Points on a hilly landscape, in no order, each with its height.
From any point a climber steps to the highest of the 3 points nearest to it. It stops when none of these is higher. Distance is the straight distance between rows; heights are no part of it.
z_894: [-28  34 -29 -33  27  26 -24 -16  15  10 -10   1 -28 -33  -2  18  12  15
  25  30  37]  (h 262)
z_593: [-35 -14  12   7 -22  34  11 -37  19 -16 -34 -10 -30 -23  16  25 -34 -17
   5  37   9]  (h 468)
z_311: [ 12 -38  16  25 -31  -5   4   7 -21 -13  10   5  16  20   9  -9  -2  29
  -6 -31  19]  (h 530)
z_979: [-44   5  21   9  15  47 -16 -41   7  -8 -18  -5 -11 -19 -37  36 -12  27
 -11  17  21]  (h 524)
z_650: [  2  10   5   1  -5 -25   6  43 -16  -1 -21  13  15  12  11   1   2  -4
  31 -25 -27]  (h 618)
z_31: [ 37 -23  25  36   7  29   2   2 -20 -27 -13  23   4  17 -27   4  12  31
 -60  10  21]  (h 747)
z_93: [ 22  35 -11   7  51  25 -24  34  35  34  20  32 -43  26  16   5  21  11
 -24  19 -16]  (h 817)
z_63: [  7  28  -8 -12   9 -26   6  52 -25  -5   2  28  -9   3  26  -3 -24 -23
   5   9 -42]  (h 568)
z_142: [ 25  12 -12 -14  -2 -11  15  24 -13 -17  -2  20   2   5  34  12   0 -12
  27  -7 -29]  (h 904)
z_393: [ 34 -23  -6  -4 -35  35  14  30 -15 -14  52  18  25 -20  58 -10 -19 -17
  -2  12   4]  (h 521)
z_375: [ 17 -21 -15  -7 -29 -16  16   1 -14  -9  19  17  -1   9  49 -13  -9 -12
   9 -24  17]  (h 192)
z_567: [  4 -13 -20   2 -39 -26  33 -12   8  18  10  -1  52  24  11 -33   4 -29
  -2 -40   1]  (h 647)
z_735: [-31 -18 -18  -1 -43   2  12   3   0  -6 -12 -45   7 -14  17 -41 -14 -64
  26  -8 -27]  (h 846)
z_579: [-41  -1 -16  16 -45 -32   9  15   0   1 -11 -52  12  -3 -28 -28   6 -50
  28 -39 -42]  (h 722)
z_993: [  9  35   3  -6  -1 -13   1  50  11 -12  -7   4   2  -4  13   9 -17 -10
 -28  42 -41]  (h 385)
z_345: [-41  18 -22 -30  35  12 -24 -15  28  25 -19   0 -20 -23 -19  19  -1  19
  18  40  11]  (h 317)
z_925: [  1  59   9 -14   0  30 -25 -19  21 -10 -12   3  -6 -11 -12  20   9   1
 -32  46 -34]  (h 820)
z_43: [ 26  -3 -30  -2 -15  16  46  36 -20   1  40  35  16 -16  85 -20  -9 -19
  15   3 -19]  (h 417)
z_960: [-12 -49  28  18 -38   0  -8 -15 -14 -29  -9 -17   6   1 -15   2 -12  10
   3  -3  21]  (h 609)
z_69: [  1 -11 -37  -3 -33   0  10  46 -23  19  12  -2  38 -21  15 -30 -17 -48
  11  -3 -56]  (h 908)
z_777: [ 11  12 -21 -32  22  55 -10 -40  15   4   9  22 -38 -33  -3  22  31  15
 -21  46  -3]  (h 227)
z_16: [ 12  21   4 -16 -12  61  -1 -26  26 -31  -2   7 -27 -29 -10  33  26 -13
 -60  54  -2]  (h 53)
z_654: [ 13  -2  -5  -1 -25  -2  21  67   2   6  43   5  27 -43  38 -24 -37 -22
   7  43 -26]  (h 652)
z_559: [ -5   8 -23  13 -10 -43  33  10 -19  11  19  24  23   6  53 -20 -10 -31
  12 -24 -15]  (h 204)
z_605: [ 18  10  29  20  23 -18  -7  46 -21  15  15   8  -7  39  -7  -6 -17  55
 -50  -8  -5]  (h 239)
z_57: [ -6 -27 -22  -1  53  32 -25 -33  11  21  14   3 -15 -34 -31   4  45  33
 -44  12  42]  (h 502)
z_687: [-19  -8   9 -21  32  -4 -11 -45  21   8 -10 -17 -16  -3 -32   8  -2  31
  -2   2  45]  (h 694)
z_269: [-23 -44   1   8 -53  -9  33 -42  25  -1  -9 -25   7   7   0 -35 -26 -26
  18 -15  13]  (h 512)
z_489: [ 36  13  11  17 -17  42   6  11  -5 -11  14  12  -9  -3 -10  16  -5   6
 -68  45   3]  (h 499)
z_613: [ -1 -31 -19   9 -27 -10   2  -4  -3  26  33 -11  72   6  25 -39  -3 -41
 -28 -38   8]  (h 698)
z_938: [-18  20  12   2  15  12 -34   9   2  -4 -48  -3   9  -8 -20  26   1   4
  22   0   3]  (h 473)
z_202: [-12 -11  -6   3 -30 -12  44 -69  26   3  28 -23  22  14  13 -48   3 -43
   6 -18   1]  (h 583)
z_404: [ 10  22  14   2   9  14 -10 -11   7 -26 -18  -2  -6 -10 -11  32  10  11
  -8  16  -1]  (h 478)
z_248: [-30 -10  32   1  18  19 -22 -41   4  -1  -9   6   0  -7 -47   5  -4  31
 -23  -7  31]  (h 625)
z_649: [ 10  46 -15 -13  42  38 -31 -22  37   3  21  25 -28 -24  -8  13  39   5
 -24  25  -2]  (h 429)
z_965: [-36 -19 -16   5 -25 -34  12 -12  14   2 -18 -42  14  -4  -3 -28  -7 -24
  38 -15 -23]  (h 713)
z_857: [ 12   9  37  31  22 -10 -28  24  -3   4 -17   1  12  27 -34  21  -2  13
 -19 -28  -7]  (h 84)
z_546: [-33 -18 -28 -15 -28 -42  41 -29  -3   2  10 -13 -16  -2   5 -29   1 -53
  74  -8 -23]  (h 751)
z_554: [ -1   8  -1 -10  59 -50 -31 -19   1   8  26  -8   4  34 -42  12  21  30
   6 -27  26]  (h 701)
z_896: [ -4   6 -15  -4  31  15 -41 -25  19  15  20  13 -30  -5 -26  22  46  31
  -9   0  26]  (h 674)
z_120: [ -8 -16  20  43 -28 -10   8  43 -20  15  23  21  46  -3   0 -29 -21  -9
 -15 -29 -23]  (h 663)
z_506: [-16 -20  -5  10 -51  10   9  18   4 -14 -12  -3   9  -7  16 -10  -7 -27
  29  24 -18]  (h 664)
z_700: [  0   3   1  11 -28  -8  21  35 -15 -20  -7  -3  15  -2  16  -6 -13 -14
  24  -7 -28]  (h 538)
z_526: [  2 -20 -11   2 -15 -22  35  30 -27  16  30  27   7   9  35 -31 -11   0
  -2 -31  11]  (h 308)
z_321: [-22 -16  13   3 -18 -30  15 -20   2   0  -5 -35  -3   4 -27 -16 -10 -22
  28 -43   0]  (h 665)
z_983: [ 16   3   1   4   9 -32  27   5 -20   9  11   9   2  29  17  -7  -5  11
  -2 -40 -12]  (h 294)
z_574: [ 11  16 -28 -16  17 -40   0   7 -15  -5  -9  13 -13   4   3   5   5 -22
  40 -15 -33]  (h 562)
z_459: [ 13  -2  12   9  53 -12 -21 -24  10  14   1   9  -8  13 -30   1  18  33
 -29 -27  39]  (h 604)
z_475: [ 29   9  10  -9  26 -17 -23  30  -5  19  -6   9  -2  23  -2   0   3  14
  -3 -31 -10]  (h 257)
z_266: [ -9   5 -51 -10 -24 -22  22  24 -24  -7 -12  -5 -18 -18  20 -27 -12 -45
  60  21 -49]  (h 393)
z_184: [ -6 -37 -11  10 -28 -27  45 -27   5  12  27   5  38  19  16 -43  19  -9
 -17 -49  25]  (h 614)
z_150: [ -1  15  -7   4 -11 -53  39 -18  12   8  36 -15  36  33  15 -18  13 -36
  12 -53  17]  (h 612)
z_171: [ 44 -14   3  -8 -47  15  11  21   3 -33   2  -5   3 -10  35  11 -12 -23
 -15  43  -2]  (h 448)
z_900: [-35  41  15 -20  21  41 -30 -25  16  31 -20 -16 -12 -15 -35  14  -9  10
   0  35  12]  (h 397)
z_396: [ 41  36   5   0  12  26   7  11  25 -12  -7  20  -9 -21   5  26   2  -3
 -69  24 -13]  (h 347)
z_316: [ 20  31  18  14  30  41 -27  10   8   6 -19  10  -2  20 -13  19  18  10
 -56  14  -3]  (h 124)
z_348: [ 15 -11   8 -24  24  17  -4 -12  -5 -20 -16   3 -38 -10  20  31  14  27
  20   6  14]  (h 241)
z_585: [ 22   6  -5  12  39  10 -28  41  10  45   6  25 -33  41  -4  -7  21  39
 -35  -6 -18]  (h 500)
z_556: [-25 -27  28  -3  -7 -24   0 -39   7 -23  -7 -14   7  17 -41  -3   1  22
   6 -14  34]  (h 668)
z_372: [  0  42 -19 -24  44   7 -33   2  24  20  -1  15 -21 -14  -7  37  18   0
  34  22 -11]  (h 237)
z_865: [  8  -9  30  31  -9   4   6  57 -35  16  33  28  26  15   0 -12 -25  36
 -33 -24  -6]  (h 519)
z_27: [  2 -18  -7 -18 -70  30  20  21   1 -14   0 -20  10 -32  42 -19 -33 -40
  26  25 -33]  (h 561)
z_722: [ -6  16  11  -5  42 -11 -37   3  10  14  -2  -1  -6  16 -28  22  29   9
  22 -12  11]  (h 607)
z_759: [  3 -11 -37   5 -17 -26  11  43 -17  31  16  -9  70  -7  12 -40 -18 -36
 -10 -20 -33]  (h 763)
z_632: [-13   7  23  -3  32 -41 -14 -29   7  -4   9 -28  10  10 -53   3  -4  24
  10 -28  21]  (h 707)
z_521: [-14 -22  -1 -16  -9  -4  11 -41  18  -4 -16 -20 -29  -3  26  -5 -27 -15
  57  12   6]  (h 507)
z_847: [ 29 -24   5  20  24   3   6 -23 -14   1 -14  -1 -27  16   3   3  37  38
 -18  -5  20]  (h 155)
z_525: [ -9  26   9 -15  -3  31 -16 -10   3 -35 -29 -10 -21 -18  -5  37   2   4
  16  36 -11]  (h 312)
z_834: [-42   4  20  -2  29  -6 -40 -17   1  24 -16 -15  14   6 -69  13  -3  20
  11   3  16]  (h 535)
z_136: [-35  -9  24   9 -17   1   8 -22  -3  -7 -26 -42  -8   7 -16  16 -32  -3
  22   0  22]  (h 605)
z_771: [ 33 -17   7  10  -2  11   0  25 -34 -16  10  29   1  -5  24   3   2  10
 -17  10  -6]  (h 405)
z_659: [-25  21 -34 -16  47 -27 -42  -9  24  23  15 -17  -6   0 -58  20  16  24
  17   6  51]  (h 666)
z_473: [ 39  -6   7  34  29  38  -1   5 -13   3 -17  23 -17   2 -14   7  34  34
 -58   7  -2]  (h 420)
z_622: [-10   6   1 -15 -17 -45  37 -22  -4  -1  -6 -30 -10   9  -1   2   8  -1
  45 -23   2]  (h 619)
z_279: [ -3 -56   3   4 -49  13  14 -21  -7  15  27  -4  42   5  29 -30 -25 -22
 -10  -8  19]  (h 752)
z_47: [-23 -42   2  -3  -6 -26  23 -56  15 -22  -6 -28  -8   4  -5 -18 -15  -1
  33 -17  43]  (h 592)
z_149: [  1  -2   9 -18  42 -23 -11 -41  -7 -10  10 -15  -5  10 -49   6  13  37
  -3 -28  45]  (h 739)
z_781: [ 11 -31  34  11 -21 -10  -7 -11 -17  -4 -17 -15  18  16 -22   3   4  18
  -6 -14  18]  (h 590)
z_423: [ 16 -30  -8   4  -4 -21  22   9 -28   3  37  17  -1  25  23 -22  -3  34
 -28 -43  17]  (h 419)
z_501: [-29  17 -20 -29  27 -18 -22 -29   0   4 -27  -3 -39  -9  14  20 -11   6
  41  26  32]  (h 245)
z_429: [-22  52  21  -1  20  33 -36  -8  10  -8 -33  -1  13  -9 -46  29  14   1
  -4  12 -22]  (h 554)
z_778: [ 50 -14  24  15 -12  30  -8  23 -19 -22  -3  25  -5   2   3  16   6  10
 -33  10  10]  (h 531)
z_300: [ 13  40   1  -2   2  14   5  22   5 -25 -32  -8  -8 -21 -13  27   5  -3
  -3  51 -25]  (h 277)
z_40: [-29 -10   5 -11  -7  -7  12   7   8 -16 -25 -23 -35 -15  21  -1 -15 -23
  63  28 -10]  (h 750)
z_969: [ 19   1   2 -13 -28   7  11  19 -11 -26  -6   8  -5  -6  43   0 -16 -14
  23  14 -18]  (h 613)
z_633: [ 21  14  -7  12  56  32 -16  24   3  25  -4  32 -32   7  23  10  34  33
 -29   2   7]  (h 481)
z_253: [ 23  23   7  10  -4  -7 -14  33 -16  -5 -16   9  13   8   6  14  -9  17
  -5  -6 -27]  (h 437)

For each start below, name the point where the climber stops.
z_894 -> z_925
z_526 -> z_149
z_983 -> z_149
z_593 -> z_149

Call two points neighbours if one is among the 3 nearest of the other. Go from one point of each pair to the other, from neighbour to neighbour, staying as high as possible. Name the lowest point that can't be avoided.
z_149 / z_506 -> z_136
z_93 / z_546 -> z_649
z_506 / z_142 -> z_969
z_279 / z_31 -> z_473
z_735 / z_546 -> z_965
z_279 / z_69 -> z_613
z_40 / z_735 -> z_506
